Each row is a point on a tangle of strands that fork and nearly touch. The rows are in no order.
In the rows, zero is written as 128.
Points whose rows are less than 144 apart are linked; no others are.
z589: [114 167 113 103 115 112  94 138 168  92 127 114 137 182 117 136 154 146
  54 145 103 122 106 146 112  83 174 143 130 116 131  59 128 168]
z884: [164  57 153 150 140 114 191 146 149 121 157 141 142 106 119  89 129  98
 160 155 102 139  98 109 150 171 123 129 122 143  84 143 121  70]
z513: [192  74 115  93 151 107 146 132 124 137 127 111 170 134  84 108 144 123
 109 112 123 123 149 132 146 115 111 152 101 134 108 169 134  95]
z71: [ 87 174 123 117 116 141  78 101  80  95  94 126  81  93 221 147 120 134
 147  78 151 172 127 102  84 111 143 117 159 130 111 160 138 143]
z657: [ 81 100  93 150  91 135 177 101 108 129 168 124 104 136 138 101 144 112
 142 123 112 203 139 109 143  87  14 100 113 128 110 147 131 139]
z598: [120 137 135 165 166 158 125 119 117  83 127 149 164 137 139 141 144  81
  85 114  88 104  77 166 142 169 217 152 164  97 138 111 148 127]
z169: [131 149 114 154 121 182 119 148  90 147 136 140 110  91 156 119  95  93
 154  98 178 128 124 118  95 176 126 135 189 141 126 127 124  98]
z491: [177 190 125 150 194 165 117 131 114 120 117 126 114 107  85 102 126  92
 153  70  86  87 145 135 140 124 121 142 157 159 164 141 140 101]
z52: [121  85  99 137 158  70 163 105 154 119  97 116 152 137 102 136 168 145
 129 156  85 128  90 143  93  81 157 160  85 113  96 146 158 107]
z567: [141 125 171 134 157 105 101 123 154  95  84 123 139 109 156 165 152 160
 113 152 100  83  79 138 113 186 185 103 144 113  97  98  98 140]
z408: [110 171 111 181 103 197 112 147 111 133 152 116 126 138 143 132  89  89
 137 101 167  99 115 124 113 182 149  97 190 136 126  89 149 128]
z70: [105  88 109 150 150  92 130 136 132 171 136 149 127 140  67 108 183  92
 135 144 122 144 122 139 130 136 136 165 123 121 118 139 107 117]
z934: [149 145 138 155  99 112 162 143 121 118 105  64 154 132  88 120 100 119
 132 149 112  74 175  80 156 164 123  71 110 191 131 113 166 157]
z891: [181 164 165  92 124 118 135 130  96 142 143 160 121  96 142 126 118 127
 135  59 126 179 164  96 179 161  96 171 123 137 103 148 146 111]
z23: [ 79  79  95 157 134 117 170 104 124  86 116 127 114 134 193 128 171 120
 138 162  98 166  39 141 134  86 119 102 113  74  76  99 125 123]
z776: [115  77 152  74 132  77  95  96 124  79 150 138 121  60 211 169 136 144
 100 134 105 141 149 104 134 154 132 108 106 153 123 159  98 111]
z949: [102  72 110 172 133  84 139 128 141 112  87 108 117 134 154 139 152 124
 152 178  96 149  60 138  96 107 140 135  82  85  89  94 135 112]
z539: [ 90  96 109 119 150  73 106 107 137 147 129 133 114 141 113 138 155 133
 125 119 119 147 152 144 152 113 103 139  71 140 133 160 154 190]
z507: [120 161 151 100 163 133 124 111  98  97 116 169  88  38 165 163 129 131
 100 100  76 135 126  63 127 140 145 106 114 175 103 109 115 109]
z84: [157  86 124 161 115  83 158 185 162 143 119 126  98 138 154 166 144  92
 153 112 119 135  95 134  99 171  79 159  68  99 125  82 145 119]
z720: [138  58 101 131 135 128 160 118 124 146 132 115 133 184 120  78 144 127
 138 113 150 178 153 181 136  63 126 118 141 132 135 168 151 172]
z509: [152  85 144 114 151  56 153 105 140 101  81 140 131 113 120 182 160 142
 107 103  97 117 118 113 149 144 126 159  54 103 114  89 152 177]
z167: [148 147 141 128 132 152 119 134 154  85 116 106 165 157  65  84  93 102
 129 101 109 141 169 160 138 101  69 183  98 160 190 177 177 107]
z783: [185 113 161 113  58 158 176 113  76 134 133  94 124 169 125 143 115 117
 125  73  78 153 176  78 101 167 102  70 152 159 142 136 115 119]
z412: [153 136 119 156 102 107 147 144 146 173  83 107 119 138 125 145 146 156
 171 110 173  72  90 141  85 150 116 101 130  72 114  91 135 168]
z861: [123 115 130 115 160  48 121  97 109 105 110 165 143 106 128 146 180 146
  93 105  95 131 136 128 151 124 145 173  78 137 128 148 165 183]
z31: [103 153 143 105 154 172 111 115 138  76 112 161 158 136 154 169 119 111
  58 103  89 132  80 147 130 174 212 143 162  80 108  76 144 112]
z680: [132 161 110 175 130 167 152 143 147 135 136 107 131 159 110 108 121  89
 165 143 130 111 119 120 180 136  98  91 142 136 101  45 172 169]
z881: [123 119 107 159 130 100 141 165 116 136 188 139  90 107 177  76 163 121
 174 190 134 141 111 114 147 131 124 100 138 151 103 106  77 144]
z641: [121  95 141 106 157 107  72 151 141  96 128 148 156 106 149 113 108 122
  82 116 174 134 159 187 160 166 123 190 112 130 148 186 131 125]
z350: [ 84 217 142 123 112 146  74 120 105 174 125 144 134 112 146 137 104 155
 138 122 173 126 154 131 113 126 158 151 164 121 149 185 135 128]
z368: [ 93 125 101 135 128 161 157 144  79 162 143 138 153 126 146 124 109 117
 104 181 196 145  78 121 133 117 176 158 190  75 126  92  69  77]
z278: [167 127 122 103 110  93  99 153 169  93 119  94 156 162 101 157 147 129
  59 161 117  98 137 156 100 114 155 144 121 147 142  55 107 159]
z545: [203 101 126 116 170 131 174 138 132 101 102 134 155 131  87 113 138  97
 111 108 113 131 141 115 169 116 116 150 106 159  86  91 153 137]
z986: [ 87  53 146 169 139 101 135 112 178 101 139 164 148 116 149 129 121 117
 189 173  68 138  99 163 128 141 144 128 107 145 109 150 170 113]
z953: [115 163 134 117 123 134 130 113 128 168 164 183  85 135  96 123 134 151
 131  88 125 137 157 149 166 136  92 133 108 100 152 199 147 112]
z868: [ 89 127  82 147 201 137 129 112 135 128 118 144 125 116  70 124 146 124
 120 158  75 103 120 134 122 100 124 149 107 159 131 155 176  67]
z32: [102 131 117 122 139 107 112 107  97 139 140 140 101 109 158 121 141 132
 108  99 140 168 150 139 171 104 100 127 140 133 114 145 141 165]
z341: [195 129 138 100 152 144 147 137 126  74  89 128 157 115 112 118 115 125
  88 106 156 146 123 107 182 128 113 123 110 132  65  37 150 156]
z563: [ 77  69  72 164 162 134 128 143 131 153 146 147 105 147 113 104 132  67
 118 127 120 161 132 162 119 134 116 154 122 146 111 128 150 115]
z462: [134 105 111 127 189 169 112 143 118 155 118 160 138 140  47  93 106 134
 160 146 134 166 151 155 179  87 113 125  74  96  86 173 118  91]
z828: [ 97 213 142  98 104 218 125 107 129 130 118 128 123 159 199 181  72  98
 120  77 140 173 140 133 135 123 168 120 172 114 136  99 150 147]
z89: [135 125 137 124 158  78 144 110 120 115 110 122 114  76 123 150 152 125
 123 112 134 106 119  83 158 146  94 130  62 145  83  72 133 194]
z424: [152 137 136 112 126 127 130 119  99 137 131 108 125 128  84  57 113 153
 147 115 140 124 134  74 122  63 115 133 118 116 140 197  98  52]
z446: [132  83 113 139 119  71 122 140 157 163 142 111 131 143  70 137 170 117
 145 164 121 103 135 122  84 128 115 165  82 135 143 121 105 111]
z551: [153 117 131 107 152 143 128 125 105 170  99  83 151 130  50  81 114 147
 141 103 139  94 145  74 137  65  89 100  86 118 115 216 108  89]
z372: [ 91 159 135 106 142 126  76 126 116  90 125 144 145 103 205 127 107 124
  96 122 134 167 120 172 110 110 218 185 163 148 134 158 107 121]
z195: [ 77 123 123 117 142 111 127 109 156 164 111 113 114 113 148 164 105 164
 139 145 171  78 147 191 158 139 100  84 116 137 147 143 135 201]
z289: [ 81  96 107 142 150  92 101 150 164  93 149 126 119 124 141 131 133  99
 101 205  95 136 130 159 145 102 155 147 110 181 123 108 134 131]
z147: [108 120 154 135 111 120 136 127 101 194 106  80 130 132  77 142 129 140
 117 156 141  99 202 158 192 171 114  68 115 121 157 175 111 177]
z635: [131  78 116  86 163 133 131 140 180 111 157 150 144 123 142 130 113 182
 132 208 147  99 150 184 164 111 129 121 107 138 153 162 143 138]
z860: [163 132 115 125 128 121 176 118  92 138 164 137 105  96 156 103 147 192
 203 149 150 100 103  92 120 129 116  77 124 116  90 150 128 124]
z450: [106 134 150 104 132 100  34 117 116  92 154 122 103 112 153 115 124 128
 127  75 138 134 176 103 100 129 122 139 114 162 163 204  97 144]
z90: [109 135  91 164 109 170 158 124  81 157 134 112 152 134 134 111 110 116
 120 156 213 156 102 118 127 101 123 147 191  74 118 108 127 103]
z490: [174 121 137 159 164 156 143 116 103  91 115 161 143 129 113 122 182 107
 125 111  71 108  98 156 139 144 192 139 172 111 136 135 132 102]
z494: [129 135 147 144  50 158 166 131 117 131 170 105 110 179 130 122 108 110
 102 102 106 159 148  85  92 150  95  86 180 156 139 101 144 120]
z887: [121 111 179 149 126 120 158 111 167 138 160 171 171 129  90 103 168 139
 168 197  49 129 112 142 162 103 149 152 126 115 161 174 126 104]
z782: [112 198 124 120  89 135 103 126 102 176 147 158 159 147 111 122 141 127
 128 105 142 140 153 147 116 125 183 162 178 121 150 160 128 153]
z686: [122 209 155 127 131 150  76 118 105 148  96 127 111 103 114 126  85 144
 153  93 152 138 175 140 157 149 117 138 156 125 146 188 127 125]
z112: [ 98 147 147 152 129 119 127 127 125 161  93  97 136 127 128 144 104 135
 118 147 141  91 176 174 181 147 137  76 127 165 160 140 148 224]
z141: [107  98 143 169  86  91 149 179 187 124 125 150 126 126 208 166 117  95
 178 143  91 161  69 152 136 146  95 145  68  93 122  87 144 118]
z713: [123 131 111 132 157 128 134 130 177 110 162 122 123 152 110 135 141 133
 112 188  82 116 148 149 144  73 135 115 114 175 139  90 157 135]
z6: [153 149 140  91 162  99  95 107  69 101 100 106 138 101 125 131 142 126
 118  58 103 107 139  49  98 101 136 137  94 179 116 173 115 142]
z522: [138 133 128 139  90 108 123 167 142 143 193 137  93 133 179 124 133 128
 152 140 154 120 130 125 115 151 135 107 148 161 130  86  94 170]
z467: [ 88 154 116 155 124 116  77 145 116  57 160 140 118 116 183  99 119 119
  99 137 120 123 113 126  79  91 192 168 161 157 154 144 138 100]
z457: [ 82  90 105 111 121 144 154 136 190 186 127 126 129 127 112 157  87 167
 168 179 181  92 131 167 129 141  89 101 115 124 160 133 138 152]
z419: [105  99 123 137  99  74 172 142 144 203 153 154  90 140 124 152 164 128
 174 153 112 172 109 140 126 114  78 160  83  78 129 112  99 102]
z92: [121 159 145 121 115 132 127 124  83 173 153 128 100 108 178 133 138 148
 134 128 169 166 162 126 165 129  83  90 153 136 112 136  96 174]
z53: [ 73  90 123 130 140 138 125 142 160 135 123 183 178 123  83 107  97 128
 111 176 142 147 123 159 156 150 148 189 105  97 134 170 140  74]
z854: [142 178 133 151 140 165 115 108  85 127  95 105  98  78 145 124 101 109
 161  82 151 146 130  92 113 155  86 122 177 145 101 133 117  83]
z65: [ 94 102 100 137 107 108 184  99 120 173 167 133  90 128 121 121 163 135
 145 134 122 169  99 102 107 108  43 123 106 107 116 139 131 111]
z745: [126  39 172 175 140 138 164 138 178 109 154 154 153 107 144  98 131 109
 180 193 104 132  96 143 143 154 141 118 159 144 121 138 129  93]
z93: [ 89 105 109 157 111 127 115 129  86 159 115 117 142 133 113  68 108 138
 127 154 205 162 131  96 128  82 105 146 153 111 139 156 114 110]
z785: [157 146 129 155 113 161 147 148 148 106 114  85 159 150  82  99  81 100
 133 149 126 116 147  91 167 117  98 105 126 180 105  82 183 144]
z926: [173 166 140 107 126 163 151 129  89 134 155 164  99 101 180 125 140 161
 180 126 120 138 119 111 125 142 155  96 167 107 101 134 136 101]
z817: [179 192 154  79  71 108 110 148 147 126 146 122 135 172 139 141 177 177
 148 162 118 129 112  90  79 120 178 100 135 107  97  71  97 135]
z158: [ 69 125 113 159 141 149 130 131 105 138 132 140 148  96 135 125 100 103
  95 143 158 158  95 149 156 116 177 192 167  81 152 141 104  49]
z308: [ 98  91 144 158 111 111 198 118 145 109 132 137 110  79 164 158 164 134
 142 187 110 165  74 133 139 156  61 114 150  98  92 116  50  97]
z909: [ 81 108  89 149 150 126 142 110  77 110 141 132  93 110 191 115 159 128
 117 125 118 153  70 139 128  91 167 108 165  91 101 123 109 124]
z730: [186 107 124 106 181 133 157 136 109 150 112 131 157 132  70  87 138 116
 150 123 106 165 139 140 195  88 115 151  88 101  83 192 135  87]
z425: [192 192 142 107 155 161  97 143 125  65 117 127 119 138 156 117 115 136
 146 117 110 150 149 145 115  92 177 151 183 153 133 111 118 110]
z98: [143 101 116 122  86 142 143 129 140 152 118 124 161 158 116 148 107 146
  97 125 198 137 129 174  92 131 142 138 163 132 141 123 138 151]
z492: [ 98 163 118 137 109 110 127  91 132 110  77 116 120 112 114 163 129 167
 100  95 140  89  85  86  86 136 100 109  97 118  97  97 189 145]
z225: [152 107 135  76 151 131  97 117 149  97 158 104 100 105 163 119  86 168
 128 119 143 126 177 140 169  96  76 105 107 155 151 161 127 119]
z573: [199 168 129  89 150 123 129 125  91  88  93 121 163 130 111 107 137 136
 136  67 112  99 120  65  89  76 168 115 117 162  99 144 133 141]
z807: [152  89 114 151  72 121 168 125 110 173  85  86 140 156 107 137 153 128
 161 108 189 117  99 129  77 159 105 100 155  86 116 115 116 173]
z932: [140 176 124 136  90 110 123 164 177 171  74 105 143 147 112 170 114 133
 150  86 157  62  82 165  96 170 152 119 128  75 140  78 146 179]
z117: [ 76 104 122 149  84 116 159 111  73 115 127  73 104 126 152  98 113 120
 132 124  87 170 162  84 138 100  62  73 101 153 137 183 136 141]
z864: [175 167 117 131 189 178 153 124 131 114  95 124 146 114  55 129 131 113
 117 120  82  71 150 129 141  90 117 132 113 187 156 119 171 119]
z125: [197 161 126 105  70 115 107 161 151 140 149 118 132 153  85 150 175 142
 131 166 106 101 119 111  54 114 180 122 151 116 125  96  81 119]
z37: [132 153 149 122 131 132 124 114  87 134  85  81 117  85 126 116  74 113
 143  54 137 142 140  74 135 145  44 108 129 160 108 164 122  89]
z130: [136 170 107 162 165 141 134 161 142 125 162 142 141 133 121 108 140  80
 171 158 103 107 125 129 182 133 159 145 129 148 109  81 175 138]
z184: [101  87 188 151 100  95 186 118 150 158 118 142 130  92 179 179 157 126
 134 155 132 157  71 154 126 164 104 147 144  79 115 122  57 117]
z17: [154 131 133 119 106 142 160 133 140 131 160 130  72 156 135 155 167 126
 102 103  89 149  96 102  99 158  72 104 139 119 107  41  93 109]
z474: [162  98 139 106 134 164 114 103 109 137  83 106 157 134  81 105 107 193
 148 105 165  99 182 142 123 107 111  91 132 102 186 221 106 141]
z120: [176 136 130 133 144 146 114 162 151 130 150 135 147 145  67  89 102  88
 129 117 137 154 182 153 183 135  92 170 122 156 142 148 171 115]
z610: [157 157 153 104 122 161 122 126 106 100  80 135 144 129 132 147 115 130
  79  87 166 169 137  98 139 156 102 121 134 123  67  40 142 188]
z290: [ 87 176 117 130 125 172 113  95  93 115 116 143 106 125 196 163  99 106
 141  39 144 154 126 121 110 123 151 139 170 104 135 131 174 131]
z395: [ 86 145 110 131 100 129 103 130 144  80 165 147 105 127 160 120 117 124
  68 128 122 120 104 107  86 114 150 131 137 163 126  89 151 109]
z771: [150 186 149 128 108 161  79 143 131 116 145 152 141 148  66  74 104 152
 134 146 148 132 162 151 117  89 124 181 129 112 207 177 106  68]
z75: [149 163 128 109 118 125 131 101 125 119  98  96 115 132 102 138 154 163
 119  91 103  88  85  56  79 130 100  72 101 135  85  67 124 141]
z233: [158 185 125 115 149 141 106 116 108  80 113 147 153 146 102  98 157 143
 109  83  84 110 110  70 100 114 182 123 122 116 116  85 157 173]
z874: [140 125 126 133 129 117 166 147  99 150 156 152 106  92 167  95 155 166
 187 194 168 131 106 106 126 149 102  98 146 114  92 125  67 132]
z695: [123 162 118 160 187 154 134 142 120 115 151 131 151 120 123 111 130  99
 156 183  76 128 115 142 205 104 167 159 131 120 128 126 173  76]
z773: [155 132 138 121  78 102 123 181 164 148 147 124 113 164 163 133 135 118
 137 100 143 121  89 153  92 180 136 125 130 116 119  53  88 163]
z115: [ 80 104  91 132 163  98 140 103 142 151 141 135 129 137  84 133 141 144
 167 160  68 135  99 116 109  74 117 146  78 137  87 143 173  81]
z606: [100  89 146 119  98 134 120 113 113  97 138  70 101 123 162  84  86  97
 144  82 107 153 181  81 152 100  39  80  73 147 154 188 109 115]
z778: [117 167 143 116 160  69  60 112  78  98 106 133 106  93 146 119 143 119
 113  59 111 166 140  97 125 101 142 171 106 146 130 187 120 131]
z705: [194 114 158 119 116 148  96 117 117 104  95  80 154 122  87  93  81 131
 168  82 142 103 193 119 111 150 106 111 135 148 177 210 110 120]
z755: [ 98  85  82 144 135 147 161 118 135 138 119 109 135 178 147 107 122 133
 149 160 165 161 124 192 139  58 129 105 139 120 108 127 161 181]
z295: [133 112 138  87 135 124 116 124 122  87 173 105  97  89 183  89  96 107
 144  94 112 118 184  77 166  90  51  88  76 185 149 176 120 133]
z54: [160 201 128 116 146 164  92 150 121 126 109 166 144 133 140 162 145 117
 129 129 136 103 132 132 121 184 202 140 167 127  91  96 132 153]
z663: [168 188 141 117 123 149  96 132 105 136 122 104 148 128  54  75 131 134
 147 133 138 120 160 113 117  69 129 147 141 144 163 191  83  93]
z42: [146  75 120  97 127 124 132 121 171 140 188 130 110 156 127 168 135 132
  88 125 127 104 168 157 107 155 113 137 135 151 166 118 101 138]
z164: [ 73  89 112 151 162  80  97 147 166 112 129 112 107 114 143 143 140 102
  85 165 126  98 100 154 102 154 156 156 112 173 128 106 118 132]
z127: [185 166 123  94  82 157  99 152 123 165 127 120 152 149  82 147 169 118
 138 151 158 127 154 109  55 141 187 117 187 141 101 132  99 145]
z325: [107 147 136 162 153 131 128 146 134 134 175 175 119 117 112  84 151 125
 174 159  79 130 127 139 181 114 159 156 124 119 159 178 142  92]
z248: [135 107 122 148 156 175 107 142 126 140 111 155  81 137  68  62  82 113
 175 115 166 141 145 126 153 112  88 120  94  93 136 181 101  80]
z144: [110  76 100 111 141 137 150 142 181 126 137 138 129 112 159 132 101 186
 156 208 192  84 114 179 123 127 140 115 126 130 146 115 121 132]
z44: [184 216 148 102 169 180  80 152 116  93  95 143 121 134 170 152 137  85
 141 129 126 155 150 134 130 128 219 147 177 135 112 107 121 143]
z765: [118 131 113 145 103 103 116 159 183 124 123 107 167 181 116 133 116 100
 125 154 172 119 124 163 144 120 135 152 103 159 118  68 173 195]
z626: [ 82  69  98 116 134 115  94 144  96 164  96 169 149 153 104  64  93 129
 118 190 222 139 114 108 111 105 128 152 142 111 155 146  92 113]
z900: [146 103 136  66 155 135 109 119 159 127 166 140 122 106 153 149 103 194
  99 168 161 111 185 165 161 112 115 121 129 123 156 164 105 116]
z622: [147 152 142 111 119 153 102 135 164  75 122 131 143 151  72  88  94 156
 121 127 149 125 163 169 138  85  90 198  87 118 184 197 153  70]
z118: [133 131 160 165 135 152 164 102 132 118 149 160 178 123 111 129 182 139
 142 175  65  96  99 163 140 114 202 144 187 100 162 151 115  98]
z684: [172  90 156 108 106 140 179 104  98 121 123  89 119 145 126 133 112 125
 102  76  80 132 205 100 148 137  81  77 120 166 159 113 124 166]
z668: [ 68 157  90 147 150 138 138 115 147  91 155 150 124 124 137 154 123 121
  85 139  88 101  88 132 138 109 161 147 128 125 138  85 192  85]
z162: [ 91  95 146 108  89 100 100 137 135 168 185 168 130 117 136 126 113 128
 119 117 174 127 139 121 116 198 112 162 113 134 156 163  90 105]
z15: [186  80 122 132  90 120 174 111  94 169  99  75 145 146  80 120 158 128
 143 106 155 133 142 118 129 130  85  83 155 118 115 142 116 170]
z709: [131 138 127 133 101 192 150 120 121 108 147 132  97 170 109 127 123 123
  80  79 103 143 117  96 105 143  88  83 167 139 119  42 152 133]
z950: [113 200 127 127 155 127 103 103 122 140 142 148  95 118  79  99 135 134
 126  93  71 119 153 111 156  82  97 142  92 131 159 204 160  97]
z409: [136 166 171  89 105 156 128 103  81 120  59  69 115 105 141 157 101 117
 140  88 114 177 183  50  99 150  82 102 129 169 112 162  95 105]
z594: [114 127 150 131 133 110  98 135 118  96 126 175 161 102 172 117 104 128
 106 116 148 137 116 185 146 145 193 195 145 130 155 184 115 122]
z336: [147  76 108 185 134 129 158 108  98 128  88  96 144 175  98  80 145  86
 135  98 118 158 155 152 138  98 120 109 138 146 129 149 179 173]
z935: [105 159 104 151 157 130 103 105  52 102 113 111  93  80 196 119 148 132
 118 117 145 158  95 105 113  93 145 108 163 109  80 134 102 122]
z549: [ 61 112  92 135 177 169 120 122 104 175 106 175 121 127 108 100 109 103
 103 149 160 145 104 178 165  86 168 166 134  64 162 167  84  85]
z908: [148 192 139 129  87 123 133 121 147 162 114 130 136 161 100 171 141 126
 127  92 120  97 130 137 117 158 148 130 145 124 138  75 149 199]
z369: [146 142 103 122 189 150 141 124 141 110 121 145 132 120  91 127 157 142
 114 167  80  82 140 168 129  93 145 141 119 163 151 139 171 117]
z472: [143  73 122  95  99 129 115 115 156 177 178 126 137 153  72 160 144 133
 107 112 135  70 195 127  97 177  97 138 129 117 191 143  79 123]
z85: [170 203 124 129 143 173 109 101 106  55 112 102 111 137 140 113 103 147
 159  90 106 123 127 109 102  61 156 120 177 142 141 117 148 110]
z496: [142 124 108 157  91  94 144 183 180 170 148 121  97 162 190 111 124  88
 133 106 124 138  68 183 121 130 144 129 102  96 146  51  83 171]
z601: [126 107 159  85 144 108 120 101 124  97 146 149  89  84 185 187 159 145
 102 136  67 130 128  76 106 169 147  95 119 162 103 108  89 122]
z892: [ 81  76 147 130 114  80 154 108 183  98 146 171 138 120 168 136 134 139
 119 149  89 127  98 178 133 135 163 164 123 122 148 166 158 122]
z595: [151  98 112 123 146 139 115 133 139 110 109 126 141 123 126 137 111 149
  91 128 187  89 132 166  97 149 159 126 158 151 128 133 139 138]
z701: [141 143 152 105  88 116 110 131 120 151 189 136 103 144 176 139 141 161
 149 121 136 137 173 124 135 141 130  91 145 166 143 138 101 195]
z355: [174  57 119 103 115 135 167  82 121 110 147  93 110 161 130 143 127 127
 103  70 113 112 147  85  82 111  73  85 116 154 138 106 142 142]
z328: [ 97 159 130 107 152  91 130  97  84 101 109 157  97  40 165 166 151 140
 116 105 112 126 118  87 157 154 110 109  77 148  88 106 139 157]
z540: [ 96 105 131 146 125 155 116 120  85 150  58 119 125 133  69  75  80 190
 156 155 172 109 156 108 124  94 108  76 132 102 174 208 109 117]
z618: [109 227 132  87 130 234 109 111 129 144 108 121 138 161 173 183 101 122
 126 122 139 138 133 133 120 119 206  78 177  85 137 110 153 138]
z766: [161 138 125 165 112 103 109 197 173 125 116 120 105 152 150 113 140 104
 163 107 125 101  75 122 103 166  96 126  90  94 122  38 152 145]
z994: [135 103 126 120  85 111 133 132 168 184 160 135 152 161  44 128 144 135
 148 155 151  93 156 124  99 134 117 159 110 115 199 150 111 133]
z403: [ 87  61 134 116 124  75 158 114 176  80 138 156 115 122 200 156 134 154
 119 139  98 128  78 184 134 121 149 115  92 110 129 104 155 160]
z333: [105 126 173 123 133 127 115 122 175  99 105 155 135 120 165 160 134 134
  85 116  74 110  50 123 114 180 169 117 156  88 106  62 121 117]
z194: [132 142 139 129 140 143 107 138 121 148 130 166  99  97 119  92 100 150
 150 114 169 140 150 138 164 148 111 134 125  99 156 194 117  99]
z255: [174  88 103 150 163 137 150 130 105 110  92 113 147 151  97  79 130  64
 126  79 135 146 129 113 134  90 106 138 124 159 102 114 182 139]
z269: [135 206 114 142 125 175  99 149 111 142 139 122 151 123 135 150 120 126
 134 152 166  85 113 113 118 167 175 103 187 120  87  81 126 133]
z904: [100 103 151 114 107  92 196 142 170 201 139 155 101 132 148 162 128 161
 153 171 110 152 105 176 144 100 139 155 105  65 161 117  81 113]
z856: [150  36 120 107 137  99 136 131 188  88 166 126  92 147 176 160 128 130
 106 125 104  87 145 150 114 142 115 128  99 148 167  86 119 155]
z378: [ 93 162 138 119 104  92 141  75  99 122 105 103 135  95 114 152 112 163
 102 101 127  94 144  63 116 121  82  93  96 160 120 151 180 147]
z604: [142 102 153 109  84  82 169 145 157 184 112 137 122 127 179 198 135 153
 114 142 140 146  85 182 113 136 146 150 108  75 138 102  59 121]
z627: [170 184 135 108 176 150  92 120 105  48 108 149 170 132 122 116 163 146
  90 120  71 115 107 116 132 118 211 132 144 107 114  74 129 138]
z717: [114  86 134 121 138 158 105 104  98 151 100  95 135 134  74  94 102 154
 126 152 176 101 171  67 128 103  75  74  71 100 147 205  71  91]
z495: [125 110 150 113 107 114  63 145 106 166 173 142 122 135 134 122 138 121
 130  91 157 138 166  91  78 179 128 154 121 144 141 189  91 125]
z391: [162  97 135 145  96 126 146 140  92 177  96  79 160 137  58  91 112 130
 156 150 155 119 187 118 161 158 112  79 133 118 147 179 126 157]
z712: [137 107 124 151 120 159 133 158 150 157 149 108 157 170  63 112  98  71
 140 160 119 161 177 141 166 134  88 122 136 183 118 108 165 134]
z877: [123  75 143 130 151 113 138 130 123 113 146 132 121  73 136 112 128 127
 128 156 117 136 119 110 139 176 101 131 110 136 104 168 104  64]
z837: [116 105 119 139  98 124 170 144 152  94 177 124  82 114 157 143 150 129
 116 172 108 142  80 107  88 152  73 113 139 129 111  77  53  88]
z506: [115  88 112 128 155 129 110 139 146 102 127 153 167 136  98 107 132 116
  72 155 128 147 144 181 135 128 134 193 104 141 155 173 157  94]
z912: [174 149 132 135  69 143 119 139  93 181 110 110 181 127  72 107 117 140
 166 170 174 104 153  95  94 127 162 100 196 136 124 145 103 145]
z500: [112  77 106 112  71 105 146 142 169 172 144 139 158 161 100 123 106 132
 119 146 192 127 122 154  88 123 145 166 128 132 176 120 115 136]
z100: [ 72 164  80 163 140 150 142 136 159 158 121 100 106 147 152 158 120  87
 148 129 157  94  62 163 153 151 139 112 116  78 121  51 147 162]
z942: [118  57 134 125 117  98 142 150 208 103 140 127  93 154 182 158 133 130
 118 144  90 105  93 175  74 126 150 127  93 117 163  93 110 127]
z103: [131 227 129 154 163 182 105 102 112  71 117  83  95 134 101 118  92 102
 165  91  79 104 150 124 137  88 129 143 180 162 181 119 140 110]
z337: [116 137  86 141 148 166 171 135 152 164 146 128 127 137 155 146 108 107
 145 119 179 100  86 199 168 143 162 108 153  90 126  77 135 165]
z343: [172 178 172  93 137 137  96 116 110 134  99 141 120 109 129 152  99 128
 149  55 144 169 175 141 161 154 113 148 149 132 122 154 137 151]
z387: [ 81 139  97 154 155 139 130 137 177  97 131 117 131 163 122 154 135 119
 128 151  83  82  41 144 133 126 174 135 105  60 136  70 175  93]
z956: [174 101 120 140 124  65 106 156 168 146 124  86 141 164  84 178 172  95
 101 157 108  91 156 139 101 116 137 166  77 137 149  79  94 140]
z335: [ 43 132  92 177 160 128 122 145 149 120 113 113 111 124 161 176 138  77
 142 158  99 104  43 147 151 150 156 132  92  59 113  67 143 120]
z304: [110 188 105 129 111 120 111 122 110 147 150 132 147 154 135 147 161 139
  87 138 124 131 124 151 119  87 190 148 150 128 123 112 129 158]
z198: [165 189 137  70  97 117 112 118 136 116 124 114 126 153 118 137 159 183
 127 125  96 133  95  65  86 111 140  93 126  80  76  44 132 128]
z20: [168  92 127 115 166 130  95 132 126  99 109 132 132 106 159 163 146 160
 110 128 143  80 125 142  82 193 164 104 146 151 105 114 108 127]
z191: [146  86 150  95 131  94 123 125 120  64 146 128 138  65 190 142 105 132
  85 133 126 157 136  90 139 163 100 139 107 159  98 141 120  80]
z642: [110 143 154 107  94 104 136 141 144 181 177 173 115 114 126 160 129 126
  87 117 126 139 125 145 136 205 137 180 140 134 133 121 107  90]
z429: [ 82 113 130 166  81 112 134 128  75 148 124  83 137 129 129  95 125 142
 117 153 159 153 145  96 123 110  96  96 134 134 130 165 113 139]
z894: [159 158 148 146  84 121 127 125 124 158 106  88 153 142  73 163 137 133
 122 126 121  81 152 111 114 166 139  90 153 160 128 107 152 176]
z614: [144 162 158 121 112 108 153 118 106 159 173 187 108 111 130 150 147 117
 129  84  96 153 127 108 157 185 136 166 151 121  99  99 153 105]
z136: [ 80  88  78 146 122 105 127 139 155 123 132 117 155 153 154 119 114 107
 128 172 190 159 104 180 129  91 120 152 109 139  84 102 153 174]
z157: [137 158 158  98 102 151  98 105  99 126  97  91 134 115 162 160 102 147
 104 123 154 167 179  84  84 125 107 101 154 153 114 156 121 120]
z791: [ 95 162 122 130 141 102 120  88  94 164 129 116 100  99 100 124 140 141
 110  89  99 118 145  66 143 105  74 112  91 147 123 181 147 104]
z975: [ 70  60 113 113 142 129 127 152 136 160 132 193 152 124 121  92  80 132
 134 189 187 147 107 143 145 143 124 155 115 108 138 151 116 104]
z905: [123 148 150 113  87 142 125 112 110 117 107 114 145 133 148 167 118 129
  74 113 162 171 143 113 107 159  93 111 153 143  86  92 121 159]

A fork is a point with three links. Follow the links from the first point to the second and name the forks in between, in order.
z75; z490 => z194 z686 z446 z994
z233; z169 => z686 z194 z545
z861; z595 => z994
z877; z953 => z994 z446 z686 z194
z289; z828 => z369
z934; z424 => z785
z606; z337 => z117 z93
z684; z606 => z117
z539; z304 => z994 z446

Follow the links from the first point to the second, and from the first to the third. Name the last point that the two ways share.
z837; z635; z506 => z117
z684; z225; z668 => z117
z950; z44; z472 => z194
z892; z513; z567 => z994
z856; z333; z75 => z994
z513; z304; z642 => z686
z450; z42; z791 => z686
z705; z333; z807 => z785

A fork is a point with three links, a tip a point with one. Leave the first point through the second and follow the links. Name the first fork or tip that comes.
z44; z54 => z545
z112; z195 => z117
z705; z474 => z785
z778; z450 => z686
z877; z884 => z994
z712; z120 => z705
z343; z891 => z627
z157; z409 => z369
